The views of a scene show one set of named points, each view turned or mirrored, and shifted as a whole, with a little noise and some points left out.

Scene 1
View 1
J_265: 2, -14, -12, 3, 2, -6, -1, 14, 8, -1, -4, 11, 16, -2, -2, -7, -12, 3, 2, -21, -18, 6
J_613: 4, 15, 10, 3, 9, 5, 4, -2, 11, -3, 9, -12, -11, 20, 2, 14, 1, 15, -7, 4, -22, -19
J_83: 11, 31, 26, -9, -5, 29, -1, 5, 18, 6, 14, -3, -6, 6, 2, -13, 15, 12, -30, 29, -9, -33
J_654: 8, -1, -1, 10, 4, 2, -7, 3, 8, -3, 3, -5, 10, 7, 2, -8, 3, 5, -17, 1, -15, -6
J_130: 11, 11, 12, 9, 6, 9, -9, -1, 7, -2, 10, -17, -1, 16, 3, -2, 10, 9, -23, 16, -17, -20
J_400: 3, 3, 8, -1, 5, 9, 2, 16, 9, 2, 5, 3, 6, 3, -6, 2, -8, 8, 3, -6, -20, -11
J_20: 19, 3, 10, 17, 19, 4, -5, -11, -4, -18, 18, -24, 11, 19, 1, 5, 3, 5, -13, 27, -15, -13
J_138: 3, 9, 10, 14, 22, 8, 11, 10, 1, -7, 10, -8, 5, 17, -13, 16, -12, 6, 12, -15, -21, -12
J_142: 7, -16, -12, -1, 3, -13, -1, -4, 8, -10, 2, 0, 9, 5, 7, 5, -11, 9, 0, 5, -17, 4
J_589: 4, 9, 16, 5, 17, 8, 7, 7, 3, -4, 12, -11, -2, 18, -9, 22, -10, 12, 11, -1, -25, -18
J_174: 6, 0, 0, 18, 11, 4, -2, 10, 3, -2, 1, -2, 15, 9, -5, -7, -3, 2, -9, -16, -17, -5
J_294: -2, 0, -10, -13, -1, -3, 14, 3, 20, -2, -3, 19, 0, -2, 2, 3, -14, 11, 8, -13, -13, 1
J_193: 2, 7, -2, -1, 0, -4, -2, -6, 17, 1, 1, -5, -9, 15, 9, 5, 4, 15, -16, 0, -20, -11
J_173: -6, 5, -8, -6, 0, -6, 9, 1, 19, 3, -5, 5, -12, 12, 3, 11, -6, 16, -1, -22, -21, -5
J_353: 2, 2, -2, -3, 7, 8, 16, 11, 12, -6, 3, 20, 14, -5, -8, -4, -19, 2, 12, -15, -7, -1
J_911: 1, -7, -3, -1, 8, -5, 4, 7, 6, -4, 3, 0, 4, 7, -2, 11, -14, 10, 11, -9, -22, -3
View 2
J_20: 0, 12, 22, -20, 8, -3, 7, 15, 2, 3, -3, 7, -10, -13, 6, 12, 28, 16, 13, -4, 13, 3
J_83: 9, 3, 2, -4, -15, -21, -16, -13, 1, -13, 4, 6, 4, -2, 30, 13, 11, -11, -14, -3, 14, -20
J_142: -4, 11, 17, -16, -11, 26, 11, 1, -5, 1, -9, -14, 2, -2, -2, 9, -7, -1, 33, 2, 2, 11
J_130: 5, 7, 11, -7, -1, -9, -4, 1, -5, 5, -2, 1, 3, -5, 8, 9, 21, 3, -3, 1, 7, -6
J_265: -22, 2, 19, -19, -14, 20, 0, -10, -12, 11, -12, -19, 12, 9, 0, 9, -14, -19, 36, -7, -9, 14
J_911: -10, 6, 7, -26, -17, 18, 9, -6, -8, 7, -18, -15, 0, 0, -3, -1, -2, -3, 23, -6, -7, 16
J_138: -19, 0, 7, -37, -11, 0, -1, -2, -11, 16, -22, -6, -9, 0, -3, -4, 12, 4, 10, -20, -7, 23
J_193: 10, 3, 6, -4, -9, 11, -3, -3, -11, 4, -8, -14, 5, 1, -2, 4, -3, 4, 1, 3, -2, 2
J_613: 7, 2, 1, -18, -11, -1, -1, -1, -7, 5, -12, -6, -5, -5, 1, -2, 12, 11, -7, -5, 1, 5
J_294: -8, -1, 4, -19, -27, 24, -4, -14, -10, -6, -14, -18, 1, 6, 4, 5, -25, -10, 19, -9, -5, 14
J_174: -19, -1, 21, -17, -1, 3, -6, -3, -14, 17, -10, -9, 8, 8, 2, 9, 6, -11, 20, -11, -5, 10
J_589: -6, 5, -1, -34, -16, -3, 5, -4, -5, 9, -22, -4, -8, -5, 0, -7, 16, 9, 4, -13, -2, 16
J_400: -13, 2, 4, -25, -19, 1, -2, -14, -6, 5, -14, -9, 4, 4, 9, 1, 1, -13, 13, -9, -3, 7
J_173: 3, -3, 1, -14, -20, 20, -4, -11, -16, 7, -17, -23, 2, 5, -7, -3, -17, 0, 5, -4, -13, 14
J_353: -24, -2, 12, -31, -22, 14, -8, -12, -8, -2, -15, -12, -3, 8, 12, 9, -18, -16, 24, -21, -3, 19
View 3
J_589: -1, -7, -1, 2, 8, 24, -7, -7, 23, 4, 4, 19, -11, 0, -17, -13, -4, 20, 1, 2, -7, 7
J_400: -3, -7, -8, 11, 0, 20, -3, -9, 5, 6, 6, 5, -1, 0, -7, -5, -7, 3, 0, -6, 9, 10
J_130: -8, -20, -1, -10, 25, 25, 21, -3, 11, -13, -1, 4, 0, -9, 3, -20, -2, 8, -1, 3, 7, -2
J_654: -1, -7, -6, 6, 11, 17, 16, 7, 5, -10, 10, 7, 10, -3, 8, -12, -5, 4, -4, -12, 16, 5
J_193: 13, -15, -12, -2, 7, 9, 8, -7, 10, -16, -2, 10, 2, -4, 8, -15, -4, 6, -16, -4, 4, -2
J_138: 3, -1, 1, 13, 1, 26, -1, -2, 28, 11, 14, 19, -7, 7, -11, -9, -6, 22, 4, -3, -4, 7
J_265: 7, 7, -14, 23, -9, 9, -5, 9, 0, 3, 16, 10, 14, 2, 4, 0, -10, 4, -7, -22, 20, 16
J_83: -16, -32, -6, -11, 22, 28, 25, -28, -6, -15, -7, -9, -4, -10, 1, -14, -3, -20, 9, 7, 6, -2
J_173: 24, -6, -18, 10, -12, 4, -4, -12, 12, -5, 2, 12, 0, 3, 5, -6, -8, 8, -19, -4, 1, 2
J_353: 3, 4, -13, 25, -11, 14, 1, -9, 2, 3, 16, 16, 6, 12, -7, 4, -14, -7, 9, -17, 4, 18
J_613: 5, -17, -5, -5, 13, 19, 7, -11, 19, -9, -2, 14, -7, -3, -4, -17, -3, 14, -7, 5, -6, -2
J_20: -16, -11, 5, -12, 35, 23, 19, 14, 17, -18, 6, 27, 3, -5, -5, -23, 0, 17, 8, -5, 0, 4
J_911: 7, 1, -12, 11, -2, 10, -11, 2, 11, 0, 7, 20, 2, 0, -7, -6, -9, 12, -8, -13, 5, 12
View 4
J_294: -17, -7, -4, -12, -4, -5, -5, 11, -15, -15, -24, 7, 7, -3, 24, 7, 19, 7, -13, 16, -9, -7
J_20: 19, 27, 0, -9, -22, 13, 1, -10, -5, 21, 9, -18, -2, 8, 10, 6, 23, -5, 10, 0, 6, 19
J_400: -9, -5, -10, -9, -6, -9, 14, 4, -9, 3, -17, -4, 4, -2, 21, 8, 22, 2, 9, 4, -9, 3
J_174: 6, 9, -9, -9, 0, -8, 2, 7, 5, 4, -25, -10, -3, 4, 31, 5, 13, -2, 9, -4, -9, 8
J_130: 13, 19, -17, -8, -13, 5, 18, -19, -6, 20, -1, -14, -2, -9, 9, 8, 5, 2, 3, 1, 5, 11
J_265: -3, 0, -6, -15, 7, -5, -8, 24, 0, -5, -38, 0, 0, 3, 27, 8, 16, 2, 5, 11, -14, 3
J_654: 10, 16, -12, -12, -2, 1, 2, 1, 0, 7, -20, -10, -4, -3, 20, 7, 4, 0, 2, 6, -4, 8
J_142: 3, 10, 5, -17, -1, 12, -14, 18, -7, 1, -19, -1, 1, 1, 13, 7, 21, 2, -5, 20, -2, 8
J_353: -16, -4, -9, -10, -10, -13, -5, 13, -11, -14, -25, -2, 12, 6, 29, 11, 23, -5, 5, 6, -22, -6
J_613: -1, 4, -2, -4, -13, 1, 15, -13, -9, 8, 4, -4, -7, -4, 22, 0, 21, 9, -7, -3, 9, 8
J_138: -6, -3, 4, -4, -12, -12, 7, 3, -3, 2, -4, -8, -5, 13, 37, 0, 38, -1, 11, -14, -2, 9
J_589: -7, -4, 4, -5, -14, -4, 15, -2, -10, 7, 4, -5, -5, 6, 26, 1, 40, 4, 9, -7, 4, 9
J_911: -8, -3, 5, -12, -1, -1, -2, 15, -8, -2, -17, 0, -2, 4, 24, 4, 31, 5, 2, 8, -3, 7
J_193: 2, 4, -6, -8, -3, 4, 7, -7, -6, 4, -9, 0, -8, -9, 21, 1, 8, 13, -17, 7, 7, 6
J_173: -11, -9, 2, -7, 1, -3, 2, 6, -6, -9, -16, 7, -8, -4, 32, 0, 18, 15, -21, 7, 4, 0
J_83: -2, 10, -34, -5, -19, -4, 34, -33, -19, 16, 0, -9, 8, -20, 1, 12, -4, 4, 1, 5, -3, -1
View 5
J_654: 0, 12, 8, -11, -7, -3, -8, -8, 1, 2, 9, -3, -5, 2, 8, -5, -4, 4, 1, 8, 8, -2
J_193: 3, 15, 9, 0, -26, -8, -4, -3, 7, 7, -1, 4, 7, -1, -2, -4, 2, 9, 7, 0, 14, 1
J_353: -4, 11, -23, -19, -11, -1, -10, -1, 22, 28, 11, 2, -15, 0, 9, -23, -3, 0, -3, -5, -13, 1
J_294: -3, 14, -16, -7, -22, -5, -14, 12, 16, 31, -5, 6, -4, -10, 2, -17, 1, 1, 2, -5, -8, 1
J_400: -5, 9, -7, -7, -13, 6, -8, -12, 21, 17, 11, -2, 2, 6, 13, -21, 6, 3, 1, -2, 1, -5
J_613: 1, 12, 5, 3, -30, -1, 5, -15, 17, 7, 11, 11, 10, 11, 2, -7, 7, 10, 3, -6, 20, 7
J_142: -3, 13, 4, -10, -9, -1, -8, 12, 0, 20, 0, 12, -2, -4, 15, 7, -4, -7, -8, -1, -2, 4
J_83: -1, 2, -6, 15, -11, 8, 10, -14, 11, -20, 17, 5, 10, -6, -4, -39, 4, 24, 10, 17, 26, -13
J_20: -1, 7, 12, -7, -8, 4, 14, -16, -1, -10, 30, 22, 2, 14, 15, 9, -5, 2, -11, 3, 23, 9
J_911: -5, 14, 1, -12, -18, 3, -9, -5, 18, 30, 4, 6, 2, 10, 19, 2, 5, -8, -6, -13, -4, 5
J_174: 0, 13, 5, -21, -8, -4, -13, -17, 12, 11, 14, -10, -9, 11, 11, -7, -3, 3, 2, 2, -1, 1
J_173: 1, 19, -1, -5, -33, -11, -15, 2, 18, 29, -9, 1, 3, -1, -2, -8, 5, 5, 8, -10, 2, 4
J_138: -1, 12, -3, -16, -24, 0, 0, -24, 28, 24, 22, 5, -3, 24, 12, -5, 5, -1, -4, -16, 3, 11
J_589: -3, 10, -2, -3, -27, 6, 4, -22, 25, 18, 18, 14, 10, 21, 14, -6, 9, 1, -5, -15, 11, 9

Which points are out of place in each view (at most two, in the order of its rows)? Write none if all are in place.
view 1 | J_83
view 2 | none
view 3 | none
view 4 | J_130
view 5 | J_911
